Each row is a point on a tangle of strands that fork, close into loops and nearly touch. The rows are in no order.
In the rows, 128 means zero.
Points whose rows are less than 53.5 apart are linked; no others are. Some points are linked to none.
k_326: [147 139 168 102 112 165 125 116 160]
k_842: [122 143 170 135 150 148 117 181 141]
k_91: [155 125 154 103 107 172 120  90 156]
k_412: [110 117 139 133 197 142 124 159  97]
k_488: [ 98  99 107 161 139  66 170 136 113]
k_886: [134 137 161 139 145 153 167 145 146]
k_169: [153 120 117 122 107  73  92 157 155]
k_139: [121 133 159 140 178 145 130 174 121]
k_380: [134  88 120 114 101  86 101 109 145]
k_975: [107  98 131 156 125  69 166 151 134]
k_908: [106 101 158 122  90  81 131 138 158]
k_454: [102 146 107 111 161 153 166  74  91]
k_705: [170 146 172  90 148 147 116 136 112]
k_782: [101 121 140  68 173 127 120 122  94]
k_448: [102 115 132  87 191 130 111 129  82]
k_156: [176 123  78 185 145 129 111 139 145]
k_670: [ 96  96 158  96 102 102 121 118 159]
k_53: [111 136 135 175  52 137 118 152 142]
k_753: [ 95  89 104 176 115 136 105 116 149]
k_178: [ 91 131 154 161 124 159 130 154 161]
k_163: [155 117 115 140 119  62 122 164 144]
k_792: [155 127 101 143 140  70 130 178 143]
k_989: [126 140 116 155  29 136 104 156 121]
k_820: [145 100 113 119  99  78  81 129 149]
k_993: [113 104  80 159 152  64 154 137 102]
k_957: [145 130  80 147 162  75 145 173 134]
k_345: [104 109 101 195 100 133 100 138 143]
k_893: [ 94 133 144 179  87 148 129 150 156]
k_206: [ 89 163 165 125  97 160 100 185 140]
k_150: [131 140 133 154 164 214  87 139 128]
k_378: [170 130 156  87 163 155  91 119 105]
k_720: [171 163 166 103 154 140 146 145  97]
k_39: [191 149  88  96 133  85 128 138 134]
k_505: [125 160 129 137 167 158 187 121 100]
k_267: [146 120 134 109 137 194 111  84 150]
k_307: [138 131 130 140 169 214  97 118 131]
k_557: [108 141 146  56 155 111 135 123  93]
k_785: [ 77 112 138 149 150 159 125 144 153]
k_304: [143 125 128 119 159 205 109  97 138]
k_474: [ 83 109 133 128 170 160 126 138 142]
k_817: [100 137 131 127  26 153 106 142 125]
k_62: [102 156 117 162 116  75 188 113  96]
k_128: [166 117 141 106 171 168  80 113  96]
k_641: [ 82  95 152  88 113 117 108 120 157]
k_308: [186 130  96 101 118  77 122 121 117]
k_49: [143 175 143 132 160 154 187 125  99]
k_563: [112 178 140  95 106  99 173  83 103]
k_657: [159  92  83 131 135 105 118  88 117]
k_151: [116 125  84 197  95 133  89 158 131]
k_237: [ 74 101 149  78 140 131 101 127 147]
k_556: [189 161  84  83 137  99 142 140 148]
k_839: [117  99 113 150 149 144 162  95 128]
k_373: [ 88 158 158 102  72 169  93 166 129]
k_486: [108  82 101 150 118 120  95 103 145]
k_806: [166 119 143 126  84 151 119  85 161]
k_892: [110 154 112 133 166 157 180  90  94]
k_544: [202 134 125 152  84 125 104 113 155]
k_915: [110 111 132 123 198 132 117 145  77]
k_338: [177 123 102 190 126 122 126 136 146]
k_184: [ 89 147 145 111  45 165 107 148 130]
k_798: [106 155 173 131 126 154 104 182 149]
k_759: [114 164 131  89 114 113 161  67  98]
k_618: [107 154 112  92 135 133 156  60  92]
k_429: [ 78 135 112 108  79 203  92 123 114]
k_319: [111 102 149 142 104  69 146 151 150]
k_984: [175 109  84 109 128  91 115  98 113]
k_233: [ 80  99 139  95 164 146 111 126 139]
k_180: [118 128 146 148 156 159 166 140 142]
k_172: [146 129 129 108  96  74 162  97 106]
k_258: [147 143 173 114 128 154 147 139 151]
k_508: [128 115  74 153 162  68 146 153 108]
k_540: [164 177 158 109 152 149 165 138  98]
k_118: [103 177 146 118 108  92 186 108 104]
k_635: [188 123 142 145  84 133 127 101 156]
k_330: [150  89  79 159 143 119 118  99 128]
k_465: [197 134 116 178 105 121 121 135 150]
k_581: [ 99 162 141 133 119  85 194 120 103]
k_364: [105 159 150  62 141 107 151 113  95]
k_578: [168 107  68 166 155 125 108 118 133]
k_881: [121  78 109 129 115 107 100  95 144]

A fork is a point with three links, a tip a point with one. Leave the first point through the second and follow the links. Name the first fork or tip that comes.
k_540 / k_720 -> k_128
k_618 / k_759 -> k_62
k_150 / k_307 -> k_91
k_91 / k_267 -> k_150
k_842 / k_139 -> k_364
k_881 / k_486 -> k_151
k_984 / k_308 -> k_556

A tip is a point with one link. Name the tips that can be reached along the links from each point below, in the order of the rows.
k_338 -> k_150, k_556, k_180
k_892 -> k_62, k_128
k_206 -> k_151, k_364
